Each row is a point on a landscape with many peaks, with its height.
A climber steps from a point to the highest of its 2 nearest points, and stops where none of them is higher. Distance is the straight distance between rows; heights are no part of it.
duzap: 10,26,-6,-19,-4,23,6,-19,-8,5,-3,3,-6,11,23,2,13,6,6,6,2,-3,1,-1,-24,7,14  height 26.8
robam: 15,24,10,-5,1,20,14,-10,10,16,-5,2,3,-6,18,10,-8,2,9,12,-4,3,-14,-17,-5,5,-10  height 7.5
muvuz: -7,2,2,-7,-12,-27,-5,-4,-25,8,-3,-13,0,22,6,-13,1,-8,-4,-9,6,-10,19,3,-10,-7,-5  height 37.9
Niz: 0,-5,2,9,0,8,-5,4,1,-13,-4,18,-11,-16,13,16,-2,-14,-3,22,-5,6,32,12,-15,5,13  height 13.1
pokod: -5,-10,0,3,12,14,-10,2,6,-4,-10,15,-5,-15,18,13,-17,-18,1,8,1,12,6,32,9,9,-3  height 38.7
nebu: 12,10,14,-7,-1,8,19,-7,12,-2,8,-5,13,6,-3,12,11,8,16,15,-17,-10,-11,-36,-17,1,11  height 37.0
zazos: 5,15,-10,-13,3,-3,-14,-9,-5,4,8,11,-9,17,4,-2,12,5,0,-23,12,-1,11,19,-4,-10,1  height 51.7
vuf: -7,-4,3,11,5,-6,3,10,-5,5,-9,-7,5,-24,0,-3,-15,-6,-4,5,2,6,-5,3,19,1,-17  height 38.0
Tos: 6,13,3,-5,3,11,15,-3,2,-2,-16,3,-7,-11,4,17,-19,-6,-16,12,0,7,-1,-20,7,2,-29  height 12.0
ven: -1,-4,-8,0,-6,1,-3,-6,4,-8,17,-6,5,17,-20,-14,18,21,5,-19,-2,-8,-15,-12,-3,-2,23  height 23.8
likuz: 7,4,5,-3,-8,4,10,4,-4,9,-4,10,1,1,10,5,-3,-4,0,19,-9,-2,2,-9,-16,7,2  height 24.3
pev: 6,13,13,-6,8,6,13,-3,15,10,0,-3,7,-21,6,14,-7,-4,13,17,-4,8,-9,-13,-2,0,-12  height 8.9
vot: -9,-13,-7,-24,8,1,2,-6,16,-4,11,6,0,15,-8,5,10,2,2,6,-14,-12,-10,-1,-10,13,21  height 73.9
vogon: 5,13,-8,-7,-8,-11,-12,-5,-20,6,-1,0,-6,20,8,-5,8,-4,-7,-18,10,-1,23,10,-5,-9,-5  height 41.1
tefen: 5,-13,9,18,-17,3,2,18,-6,12,3,5,12,3,-5,-13,3,3,0,4,-2,0,-14,-4,4,2,8  height 22.8
Beme: 6,11,-5,10,-4,11,-8,1,-7,5,3,16,-1,-4,-1,4,0,7,-6,-10,12,9,-4,11,7,-6,-7  height 10.2
kapi: 2,1,3,7,0,13,-12,4,6,5,14,18,4,-16,6,3,6,4,15,4,3,10,-5,25,-4,-2,12  height 14.9
non: 7,-5,-1,20,-15,7,-6,11,-12,9,2,4,2,1,3,-21,7,4,-6,-1,1,0,3,7,-2,6,13  height 25.4
Logev: -4,3,4,2,-1,-11,2,3,-8,4,3,4,-3,-10,8,3,2,-2,3,15,-1,-3,12,3,-16,0,1  height 20.1
did: 3,2,9,3,1,4,3,9,4,19,4,-7,12,-15,8,-14,-5,3,16,8,-1,2,-21,8,7,6,1  height 17.2
lome: -15,-4,-6,-6,8,-39,-8,-15,0,-1,7,-18,-1,5,-4,-17,8,3,8,-20,2,-11,18,6,-2,-12,8  height 60.1
Kes: -8,6,3,-5,7,-21,4,-7,3,-11,9,-5,2,-6,-17,16,-7,11,10,-3,2,3,-8,-11,-1,-20,-18  height 57.1
nomek: -8,-2,-2,-1,-2,-29,-6,-14,-5,-2,-1,-27,-3,14,-5,-23,-5,8,-1,-23,4,-10,12,-4,8,-11,-5  height 74.4
misek: -4,8,5,-9,-1,-15,6,-11,-1,-7,7,-13,1,11,-10,5,-9,19,13,-2,-2,-6,-14,-15,-3,-14,-11  height 47.6
Mumos: 13,1,1,24,-16,16,3,10,-9,4,-3,6,1,-12,7,-11,4,3,-9,10,0,4,12,-8,-6,5,8  height 27.8
mul: -7,-1,4,12,-5,-15,-6,3,-16,-6,-12,-2,-1,1,-16,-5,-13,1,-22,-19,12,-2,4,-3,28,-13,-23  height 45.7
Pefe: -7,-5,-7,8,20,9,-2,-3,21,-16,4,4,-2,-34,-5,22,-2,-5,4,-5,7,20,-1,12,15,-5,-2  height 8.0
numok: -6,0,-3,-16,8,-7,6,2,-3,6,-14,-6,-10,3,11,8,-13,-16,-6,14,-5,-3,5,3,-5,12,-14  height 17.7
turat: 6,5,-16,-9,3,10,-9,-5,6,-4,4,12,-16,21,-8,4,6,5,-12,-21,7,1,0,8,3,2,-1  height 64.6
fina: -5,5,-3,-21,15,21,-5,-21,21,-1,7,2,-8,-10,19,0,10,1,12,7,0,7,-7,20,-12,11,16  height 20.2
Bevo: -4,9,2,5,-4,-13,-9,-6,-10,8,13,-4,7,0,1,-19,11,14,13,-12,9,-4,1,11,-7,-11,8  height 36.5
rubi: -4,1,-5,7,7,-4,-5,1,-3,-4,-1,4,-9,-12,9,6,2,-8,-6,6,2,3,25,12,-9,-1,1  height 16.3
kifom: 12,-3,8,23,-13,16,4,15,-1,2,-10,11,5,-29,8,-1,-6,-7,-8,22,-3,11,14,-6,0,3,2  height 29.8
kan: 4,17,-4,-14,4,21,2,-16,7,2,5,5,-7,-4,19,-3,13,6,8,7,4,3,0,10,-19,7,15  height 23.2
bep: 12,-11,9,24,-13,13,8,20,6,-7,-5,5,12,-23,-11,2,5,-6,-8,15,-1,12,3,-22,5,-2,-2  height 31.8
Sur: -6,-6,-2,5,16,5,4,4,15,-17,-6,6,3,-30,-12,26,-4,-10,-6,2,4,19,-4,-5,19,-5,-14  height 9.1
mezif: -6,0,-1,-11,15,14,-10,-7,20,-1,10,12,-5,-12,10,9,3,-4,15,5,-1,10,-8,26,-4,4,9  height 17.6
megot: 12,9,1,-14,-12,13,13,2,-10,15,-12,12,-1,21,16,8,-5,-7,-4,14,-10,-7,-3,-9,-14,12,3  height 27.7
bilag: 0,-16,8,5,12,12,3,7,29,-9,7,-10,7,-29,-1,5,5,-11,13,18,-13,9,0,0,-2,12,18  height 12.8
Ruk: 3,-5,5,3,-11,-5,6,5,-13,-1,-16,-20,-4,22,-6,-11,-18,5,-12,-3,-2,-11,-10,-20,13,3,-18  height 51.5
falur: 5,-6,13,5,-9,1,4,16,0,20,-1,-4,16,4,-5,-9,-8,2,12,4,-3,-4,-29,-5,13,3,-2  height 20.0
kefo: 6,7,14,-4,-2,-6,17,-7,5,-7,7,-12,11,5,-8,12,0,13,18,11,-11,-7,-12,-33,-11,-10,-3  height 40.0
lifav: 3,-7,-6,6,5,12,0,4,16,-6,10,-6,0,-10,-10,-10,10,7,5,-5,-1,8,-9,-3,3,8,13  height 15.8
Vut: -6,13,5,-6,-5,-31,-7,-17,-20,1,3,-20,-1,12,5,-10,-7,8,5,-12,8,-9,15,2,-4,-21,-14  height 54.8
gameb: -2,-9,-2,24,-8,-6,-4,8,-9,-10,-1,8,-3,-2,-12,-4,6,-1,-18,-7,6,1,19,-9,0,-8,-2  height 57.4
lisi: -1,-22,-6,18,-10,-1,-5,13,-5,-10,-3,12,-8,14,-12,-4,12,-7,-24,-3,-3,-2,18,-5,-4,1,8  height 63.1
sogo: 8,5,13,3,-13,1,13,1,-14,-1,-12,-14,5,24,-1,3,-19,11,0,5,-9,-12,-17,-25,9,-6,-19  height 43.8
baroz: -4,-5,-6,-18,-7,-8,2,-7,-9,-2,1,-5,-5,38,-9,-5,5,5,-10,-9,-5,-21,-4,-11,-7,6,8  height 53.3
bom: -2,-10,6,-12,2,2,-3,9,8,6,9,30,1,8,-2,20,0,-5,6,14,-10,-1,-8,12,-7,1,6  height 56.8
Pesag: -4,-10,4,-20,2,3,3,0,13,3,15,17,7,8,-2,12,11,-1,10,17,-14,-10,-7,1,-17,7,20  height 65.7
Mamok: 2,5,-3,15,-3,7,-16,5,-4,6,11,19,4,-14,3,-4,7,5,4,-9,11,11,3,27,4,-8,5  height 12.6
zefu: 9,-2,-2,9,-12,8,4,-3,5,-10,12,-10,8,16,-21,-9,11,23,10,-16,-1,-1,-22,-23,3,-6,12  height 20.4
zerit: 11,23,7,-12,1,24,8,-9,11,16,3,4,6,7,12,6,0,9,21,2,-1,1,-30,-7,1,3,-1  height 6.0
roto: -1,1,-4,-5,6,-1,10,2,-4,-2,-17,2,-13,-4,6,15,-15,-15,-18,13,-2,3,12,-8,-2,7,-20  height 14.4
rini: -9,3,8,10,-4,-12,0,7,-15,-5,-7,14,7,-13,-17,14,-12,1,-13,-8,12,6,-6,1,26,-16,-23  height 40.1
zaf: -8,-23,-9,9,13,-8,-14,9,-3,-5,-10,-9,-3,1,9,-10,-2,-18,-11,-10,0,-1,21,27,11,10,9  height 34.9
govo: 7,11,2,-13,0,15,7,-6,7,11,7,-5,10,15,3,-5,6,15,21,-5,-5,-9,-32,-7,4,7,12  height 4.5
vud: -8,-10,-8,-2,19,5,0,-4,25,-8,5,-14,-4,-22,1,-4,4,-1,11,2,-4,7,-4,5,0,11,13  height 14.2
moz: -10,3,3,-9,19,-11,9,-4,14,3,0,-14,0,-22,5,6,-13,-3,13,12,-3,4,-8,0,2,2,-12  height 11.2
ropin: -8,-15,1,7,5,-9,-4,13,8,-4,6,12,6,-11,-19,15,1,-3,4,-1,2,7,-10,4,12,-12,-5  height 25.5
neb: 15,-9,13,19,-10,8,12,16,15,-11,2,-3,14,-18,-16,4,15,-3,1,17,-5,7,1,-33,-5,-3,7  height 33.1
vokuz: -7,-10,1,16,-1,-12,-2,9,-9,6,-8,-16,2,-9,1,-23,-9,-5,-8,-5,5,-1,3,3,14,4,-10  height 43.6
minu: 17,-1,15,4,-4,13,15,7,22,-6,3,2,13,-5,-10,12,15,0,4,19,-13,0,-2,-37,-12,3,10  height 34.8
Goge: -4,-12,-8,11,3,-12,-12,7,-7,4,-8,-13,-4,-3,5,-22,-2,-9,-11,-15,5,-1,14,16,13,4,0  height 39.0
Kade: -10,-13,-7,-18,3,-11,2,-2,6,-8,6,2,-6,26,-17,5,7,4,-5,-4,-9,-14,-6,-11,-8,4,9  height 63.6
girub: 2,-14,-18,-1,2,2,-9,3,4,-6,-5,-1,-12,22,-10,-12,6,-3,-21,-22,1,-4,7,3,9,10,6  height 75.9
gano: 1,-8,5,-12,1,14,-6,5,7,8,-5,24,-4,2,14,13,-13,-17,3,14,-9,4,-2,26,-2,11,3  height 47.0
vadet: -7,9,-7,-25,12,-2,3,-10,-3,7,-12,-15,-9,-3,23,-3,-5,-16,4,11,-2,-1,10,15,-14,15,-4  height 23.6
Rif: -4,18,-4,-10,5,-18,-4,-13,-13,7,-2,-24,-2,-5,14,-19,0,3,10,-6,7,-4,11,9,-8,-5,-9  height 39.2
lita: -5,-2,-2,0,-7,-15,-9,-7,-1,0,12,-5,3,17,-13,-15,7,18,7,-20,5,-9,-8,0,1,-11,10  height 28.9
Pese: -5,-19,-5,13,5,6,-14,17,7,-8,2,19,0,-7,-14,11,-1,-6,-8,-8,2,10,-4,18,19,-4,0  height 28.4
Tazu: -7,-27,-7,11,10,0,-15,13,2,-9,-6,11,-4,3,1,4,-7,-16,-11,-6,-2,2,12,27,12,7,6  height 31.5
rina: -2,-2,-1,3,-7,-14,3,-3,-12,-4,-6,-23,-4,17,-5,-18,-8,6,-9,-8,-1,-11,2,-13,1,0,-8  height 60.4
pes: -3,11,3,1,7,2,12,-3,2,-11,-10,4,0,-24,-8,19,-13,-4,-13,6,5,14,-1,-13,17,-5,-27  height 10.5
fakuv: -10,-16,3,25,-11,-17,-7,9,-13,-2,-5,3,1,5,-14,-12,-2,-5,-21,-14,10,-2,14,-2,14,-13,-7  height 51.6
sor: 11,19,-6,-11,-16,11,9,-7,-24,7,-7,5,-3,26,16,1,4,1,-1,3,-3,-9,4,-8,-21,6,7  height 33.2
dud: -12,-2,-3,-7,7,-27,-13,-7,-6,6,10,-8,4,-1,7,-19,13,0,12,-11,6,-8,14,22,-7,-9,11  height 47.7
mis: -9,10,-10,-19,18,-13,-1,-14,-2,0,-9,-26,-10,-10,21,-13,2,-11,5,2,3,-1,21,13,-13,9,0  height 29.5
gasen: 7,16,-5,7,1,20,-1,-3,4,-2,3,6,1,-18,-11,8,-3,10,-3,-15,17,19,-16,1,21,-8,-13  height 8.1
padu: -12,7,5,1,4,-24,-4,-2,-9,-6,3,10,1,-9,-13,18,-10,5,-3,-9,12,1,1,3,11,-24,-24  height 45.5
toti: 1,8,-5,-16,-13,-1,3,-10,-22,3,-1,-6,1,36,4,-6,10,3,-3,-5,-3,-17,3,-7,-15,5,11  height 42.6
nudof: 10,14,1,-10,-8,9,8,-8,-11,2,-8,-8,-7,33,4,4,-11,12,2,-6,-4,-13,-17,-12,4,2,-11  height 35.0
ses: -6,-7,0,6,8,4,-1,9,-1,4,-13,7,0,-21,10,7,-17,-16,-4,11,0,8,2,16,15,7,-13  height 33.3
bezog: 11,4,-1,13,-8,15,4,2,5,-7,12,1,3,-1,-11,-3,13,14,3,-4,1,6,-8,-18,-3,-3,8  height 17.5
Tusip: -2,-22,-13,3,-3,-2,-11,5,-4,-6,1,3,-6,19,-4,-13,15,-10,-19,-10,-4,-8,18,10,-4,10,20  height 67.1

Where does a climber stop that starts at each point below?
did => Kes
ropin => vokuz
bilag => nomek
Logev => vot
mezif => vot
ses => vot
falur => Kes
rini => girub
